Points on a hilly landscape, in no order, each with its height.
From any point a ball rolls to the lowest of the 2 points nearest to it. It stops when none of these is lower. Distance is the straight distance between rows; heights are no part of it.
z977 height 301: 78, 83, 90, 126, 121, 91, 58, 87, 103, 140, 99, 130, 114, 114, 129, 92, 143, 108, 103, 109, 117, 69
z642 height 403: 111, 117, 87, 118, 116, 64, 123, 98, 99, 63, 91, 83, 111, 93, 46, 85, 68, 77, 110, 79, 103, 131
z610 height 340: 93, 81, 103, 107, 121, 89, 65, 90, 119, 123, 94, 147, 107, 123, 156, 97, 134, 116, 104, 119, 110, 72
z181 height 262: 96, 74, 100, 111, 144, 94, 87, 103, 112, 109, 83, 137, 101, 121, 133, 70, 121, 94, 105, 104, 103, 95
z265 height 74: 101, 123, 129, 70, 49, 130, 103, 102, 100, 105, 119, 60, 97, 96, 111, 109, 108, 123, 97, 108, 99, 100
z198 height 425: 114, 74, 120, 96, 104, 120, 101, 100, 99, 99, 85, 130, 83, 107, 152, 79, 102, 122, 99, 106, 97, 89
z826 height 625: 92, 113, 100, 104, 96, 115, 132, 84, 89, 87, 96, 84, 105, 78, 44, 124, 66, 94, 93, 98, 78, 110
z400 height 701: 84, 92, 124, 97, 106, 130, 100, 113, 92, 126, 97, 105, 97, 85, 131, 91, 124, 107, 94, 120, 102, 90
z85 height 294: 112, 103, 96, 96, 86, 104, 109, 108, 93, 87, 83, 75, 109, 111, 71, 92, 83, 119, 96, 103, 85, 127
z831 height 366: 100, 107, 76, 98, 95, 103, 50, 91, 108, 137, 110, 100, 115, 114, 143, 110, 127, 128, 91, 106, 112, 73
z555 height 654: 76, 111, 130, 101, 91, 131, 145, 92, 89, 97, 107, 77, 90, 71, 73, 126, 79, 99, 84, 105, 72, 115
z31 height 230: 85, 64, 103, 120, 157, 66, 98, 100, 114, 101, 91, 126, 103, 112, 103, 69, 109, 84, 116, 94, 117, 109
z219 height 541: 131, 107, 115, 90, 57, 122, 111, 111, 117, 92, 106, 110, 74, 101, 123, 96, 90, 109, 101, 113, 95, 97
z559 height 169: 68, 93, 117, 120, 144, 59, 108, 105, 114, 93, 112, 116, 102, 79, 87, 76, 118, 47, 123, 103, 120, 92
z182 height 379: 83, 99, 81, 112, 101, 121, 117, 87, 73, 123, 99, 94, 122, 67, 64, 108, 99, 108, 89, 91, 91, 112
z776 height 265: 73, 82, 106, 103, 112, 96, 80, 83, 99, 126, 112, 115, 97, 99, 125, 98, 136, 94, 98, 108, 118, 71
z61 height 109: 77, 114, 112, 112, 87, 117, 131, 120, 98, 119, 109, 71, 118, 62, 66, 101, 94, 102, 93, 124, 92, 130
z603 height 329: 101, 119, 143, 96, 64, 106, 126, 117, 120, 84, 117, 66, 98, 96, 103, 90, 79, 100, 103, 128, 99, 119
z637 height 442: 127, 117, 94, 83, 68, 67, 82, 108, 108, 66, 112, 72, 88, 132, 81, 105, 86, 97, 109, 85, 109, 106
z471 height 446: 87, 68, 79, 95, 121, 107, 75, 84, 86, 140, 87, 117, 112, 104, 141, 119, 109, 134, 93, 86, 95, 80
z12 height 338: 88, 79, 83, 107, 122, 105, 84, 100, 78, 128, 88, 92, 114, 97, 101, 86, 108, 119, 101, 87, 105, 99
z233 height 303: 96, 113, 97, 124, 92, 104, 120, 126, 105, 99, 99, 76, 109, 79, 65, 91, 89, 89, 99, 127, 94, 119
z98 height 337: 94, 104, 125, 88, 76, 108, 121, 106, 98, 74, 85, 60, 106, 111, 83, 104, 66, 105, 99, 101, 90, 133
z390 height 470: 121, 101, 98, 101, 105, 92, 96, 125, 112, 92, 99, 97, 98, 114, 98, 88, 99, 92, 104, 102, 110, 108
z410 height 447: 139, 93, 65, 89, 89, 78, 59, 98, 104, 93, 88, 102, 111, 135, 137, 117, 94, 123, 90, 84, 96, 86
z512 height 699: 80, 108, 156, 80, 85, 142, 136, 110, 99, 95, 120, 82, 89, 85, 124, 116, 86, 116, 101, 110, 83, 114
z128 height 510: 91, 86, 96, 93, 112, 110, 111, 89, 95, 93, 91, 104, 96, 96, 79, 115, 93, 92, 90, 80, 102, 93
z862 height 478: 108, 90, 63, 75, 102, 98, 78, 75, 93, 99, 99, 113, 102, 113, 103, 123, 89, 99, 93, 69, 103, 72
z730 height 282: 63, 99, 104, 118, 114, 94, 125, 86, 84, 107, 112, 87, 115, 38, 61, 91, 103, 75, 105, 100, 110, 95
z172 height 422: 126, 90, 80, 85, 96, 109, 68, 109, 98, 109, 90, 92, 106, 124, 133, 111, 103, 128, 96, 92, 88, 95
z113 height 532: 115, 122, 110, 81, 46, 113, 101, 94, 88, 92, 103, 77, 108, 111, 68, 132, 81, 119, 96, 90, 77, 119
z548 height 308: 87, 91, 76, 113, 110, 94, 119, 96, 77, 100, 91, 93, 116, 73, 55, 80, 90, 94, 102, 91, 103, 108
z633 height 212: 86, 114, 128, 118, 110, 102, 118, 132, 110, 96, 114, 100, 94, 74, 107, 83, 114, 72, 103, 141, 109, 102
z62 height 249: 121, 108, 91, 82, 76, 96, 55, 77, 114, 104, 121, 104, 90, 125, 131, 115, 117, 106, 97, 97, 122, 61
z352 height 497: 120, 110, 112, 99, 88, 81, 96, 116, 127, 85, 113, 97, 88, 117, 121, 70, 120, 94, 104, 118, 125, 92
z762 height 507: 118, 113, 65, 107, 98, 99, 84, 107, 94, 111, 96, 102, 115, 93, 85, 101, 111, 103, 94, 90, 105, 98
z370 height 392: 120, 126, 79, 123, 91, 84, 106, 131, 105, 95, 103, 97, 104, 99, 66, 105, 94, 91, 101, 106, 94, 132
z653 height 383: 97, 87, 112, 89, 104, 114, 78, 99, 108, 126, 96, 127, 90, 111, 167, 90, 128, 123, 99, 120, 100, 85
z973 height 328: 113, 121, 119, 106, 104, 69, 114, 114, 124, 67, 118, 82, 98, 106, 78, 81, 88, 74, 118, 99, 117, 125
z2 height 292: 84, 62, 84, 117, 145, 93, 88, 98, 100, 123, 79, 150, 111, 104, 114, 91, 130, 94, 93, 104, 104, 85
z840 height 498: 100, 94, 91, 64, 100, 117, 97, 77, 87, 98, 92, 100, 96, 102, 103, 129, 83, 108, 91, 71, 93, 82
z132 height 319: 120, 102, 73, 84, 80, 95, 55, 81, 118, 110, 108, 124, 95, 115, 141, 139, 104, 107, 89, 98, 101, 59
z403 height 461: 89, 77, 141, 98, 109, 108, 121, 108, 108, 80, 96, 96, 81, 98, 119, 83, 89, 92, 100, 113, 107, 104
z763 height 424: 102, 91, 131, 78, 100, 119, 124, 109, 98, 78, 89, 79, 84, 102, 112, 97, 73, 108, 98, 104, 92, 121
z282 height 488: 106, 98, 100, 99, 114, 112, 123, 93, 97, 71, 84, 105, 86, 101, 79, 104, 73, 84, 95, 91, 90, 111
z755 height 385: 143, 93, 92, 86, 96, 92, 98, 104, 110, 66, 88, 124, 77, 138, 110, 113, 75, 97, 97, 86, 87, 96
z851 height 525: 90, 89, 120, 76, 106, 139, 118, 85, 89, 96, 100, 118, 78, 95, 116, 121, 82, 107, 93, 85, 92, 91
z830 height 173: 88, 106, 137, 90, 87, 89, 110, 109, 114, 76, 110, 55, 103, 94, 94, 85, 73, 83, 109, 110, 116, 107
z240 height 336: 77, 102, 90, 109, 105, 106, 55, 77, 100, 145, 115, 112, 113, 108, 144, 112, 152, 131, 91, 118, 125, 64
z941 height 310: 76, 80, 85, 111, 126, 100, 100, 86, 87, 125, 93, 106, 114, 73, 96, 87, 128, 99, 101, 89, 110, 87
z884 height 149: 97, 110, 111, 88, 82, 98, 80, 90, 122, 101, 133, 100, 84, 110, 121, 108, 122, 92, 94, 107, 123, 69
z569 height 489: 129, 122, 94, 82, 77, 70, 89, 100, 100, 49, 103, 68, 105, 136, 55, 109, 64, 90, 124, 79, 95, 134
z981 height 342: 133, 111, 82, 85, 85, 88, 103, 101, 103, 57, 93, 111, 87, 128, 86, 118, 76, 90, 110, 77, 77, 108
z573 height 462: 120, 89, 60, 87, 112, 72, 72, 93, 102, 97, 86, 111, 103, 127, 115, 122, 91, 109, 98, 68, 88, 83
z560 height 450: 101, 116, 106, 110, 117, 88, 138, 103, 101, 59, 91, 84, 94, 99, 60, 95, 57, 80, 101, 104, 78, 130
z534 height 317: 68, 108, 113, 116, 99, 99, 140, 97, 86, 108, 107, 65, 115, 54, 55, 92, 83, 75, 100, 106, 95, 119
z605 height 274: 134, 114, 71, 89, 82, 87, 91, 108, 94, 78, 90, 103, 106, 119, 61, 116, 83, 105, 104, 79, 78, 120
z434 height 544: 111, 117, 72, 95, 71, 112, 87, 97, 77, 124, 97, 83, 123, 96, 74, 117, 96, 121, 95, 84, 91, 114
z202 height 675: 63, 107, 139, 90, 97, 145, 148, 98, 85, 104, 113, 92, 87, 69, 102, 125, 97, 99, 88, 110, 80, 106
z307 height 508: 104, 98, 108, 76, 76, 147, 114, 88, 88, 104, 100, 111, 75, 101, 123, 137, 89, 122, 89, 93, 74, 95
z895 height 437: 117, 116, 78, 124, 124, 84, 110, 121, 107, 101, 90, 103, 107, 105, 73, 77, 97, 90, 108, 100, 104, 127
z87 height 373: 123, 102, 63, 104, 114, 62, 75, 96, 113, 80, 104, 105, 108, 112, 70, 87, 96, 84, 106, 72, 113, 96
z954 height 594: 105, 120, 80, 97, 67, 115, 114, 84, 79, 94, 96, 91, 106, 99, 46, 133, 71, 102, 89, 95, 70, 115
z333 height 181: 74, 90, 112, 109, 126, 103, 107, 103, 100, 111, 101, 138, 88, 75, 90, 100, 129, 67, 101, 110, 106, 83
z19 height 469: 141, 120, 126, 90, 51, 97, 104, 115, 121, 73, 103, 89, 74, 125, 111, 92, 73, 99, 107, 111, 93, 111
z815 height 716: 113, 95, 122, 121, 112, 101, 95, 113, 119, 110, 101, 120, 88, 112, 146, 75, 134, 106, 105, 131, 121, 95
z232 height 136: 69, 90, 126, 112, 138, 87, 115, 105, 112, 78, 104, 124, 81, 83, 95, 87, 109, 57, 108, 115, 107, 91
z626 height 202: 80, 82, 88, 116, 150, 62, 112, 86, 114, 87, 102, 120, 102, 96, 81, 74, 112, 71, 109, 88, 116, 89
z196 height 423: 97, 77, 103, 89, 116, 131, 91, 90, 84, 131, 76, 131, 99, 103, 151, 113, 109, 134, 86, 102, 80, 85
z256 height 690: 71, 98, 146, 93, 109, 135, 118, 112, 83, 114, 110, 102, 88, 71, 116, 109, 117, 109, 90, 114, 82, 99
z348 height 140: 121, 113, 65, 105, 88, 84, 91, 106, 86, 95, 86, 78, 123, 108, 52, 87, 78, 104, 110, 86, 91, 127
z423 height 221: 78, 108, 97, 121, 105, 97, 108, 97, 96, 109, 115, 103, 109, 66, 69, 93, 118, 76, 105, 104, 116, 97
z943 height 455: 108, 79, 102, 80, 95, 138, 105, 90, 86, 122, 92, 119, 85, 104, 150, 137, 102, 129, 85, 88, 89, 85
z741 height 402: 133, 113, 72, 98, 99, 50, 78, 97, 117, 66, 116, 86, 104, 133, 79, 100, 92, 93, 116, 71, 123, 107
z809 height 224: 89, 97, 113, 109, 103, 83, 70, 88, 124, 105, 121, 108, 89, 112, 120, 92, 133, 87, 107, 123, 137, 62
z54 height 225: 57, 81, 117, 106, 131, 108, 129, 91, 78, 111, 95, 120, 97, 63, 87, 89, 114, 73, 103, 103, 98, 90
z516 height 441: 114, 129, 123, 96, 48, 90, 105, 126, 109, 82, 120, 53, 99, 116, 93, 88, 85, 103, 107, 125, 104, 126
z983 height 568: 101, 107, 55, 96, 93, 105, 80, 86, 68, 133, 89, 79, 128, 78, 84, 104, 97, 128, 96, 73, 98, 102
z402 height 390: 96, 118, 128, 79, 42, 131, 121, 98, 100, 108, 110, 76, 97, 101, 102, 130, 84, 123, 93, 100, 83, 119
z945 height 481: 107, 106, 47, 108, 110, 90, 60, 97, 86, 131, 99, 115, 127, 99, 106, 119, 111, 113, 93, 91, 91, 88
z635 height 709: 86, 96, 140, 108, 108, 113, 102, 115, 99, 103, 94, 116, 92, 99, 145, 72, 123, 99, 110, 127, 96, 100
z810 height 360: 101, 109, 77, 131, 119, 73, 116, 89, 87, 96, 86, 86, 123, 87, 56, 69, 84, 76, 105, 74, 107, 121
z152 height 428: 133, 73, 91, 91, 92, 101, 96, 95, 109, 88, 89, 137, 81, 116, 133, 103, 92, 112, 100, 97, 97, 84
z542 height 380: 102, 89, 88, 92, 94, 125, 82, 111, 78, 123, 83, 80, 115, 101, 118, 96, 101, 137, 89, 92, 92, 115
z803 height 401: 122, 119, 122, 97, 73, 86, 118, 116, 121, 53, 108, 86, 87, 122, 88, 94, 79, 87, 110, 106, 90, 125
z220 height 320: 92, 79, 58, 124, 145, 78, 98, 88, 92, 120, 72, 141, 105, 102, 91, 96, 109, 91, 107, 88, 97, 99
z958 height 102: 75, 119, 113, 122, 91, 97, 111, 121, 107, 114, 118, 82, 107, 74, 81, 81, 129, 85, 105, 133, 111, 100
z121 height 267: 90, 120, 127, 103, 96, 69, 121, 119, 128, 58, 124, 63, 97, 89, 87, 83, 69, 72, 117, 116, 109, 120
z676 height 273: 67, 91, 105, 104, 124, 128, 114, 91, 74, 132, 90, 109, 104, 76, 96, 109, 125, 100, 91, 100, 95, 97
z630 height 345: 113, 89, 61, 112, 129, 80, 96, 93, 108, 97, 88, 127, 97, 109, 75, 97, 97, 89, 97, 72, 102, 90
z841 height 722: 121, 93, 122, 107, 102, 93, 77, 96, 113, 103, 107, 115, 83, 135, 168, 62, 130, 102, 108, 131, 122, 81
z532 height 463: 91, 86, 55, 106, 118, 106, 75, 84, 87, 140, 89, 128, 113, 88, 111, 113, 113, 123, 85, 87, 93, 83
z614 height 258: 103, 112, 113, 85, 64, 100, 86, 102, 104, 101, 120, 73, 91, 105, 105, 107, 113, 110, 96, 105, 121, 84

For each start below, name the point where the ball stops.
z128 | z548
z198 | z884
z983 | z196
z635 | z265
z352 | z61
z637 | z232
z840 | z232
z434 | z196
z841 | z884
z512 | z265

Call two points neighbours if one is among the 2 nearest of the other. Go from one point of each pair to the other, from neighbour to neighbour, staying as low as possible. Name the highest point that can't be avoided.
z348 / z884 | z152
z958 / z548 | z182
z61 / z232 | z534
z265 / z196 | z851
z265 / z884 | z614
z958 / z232 | z633
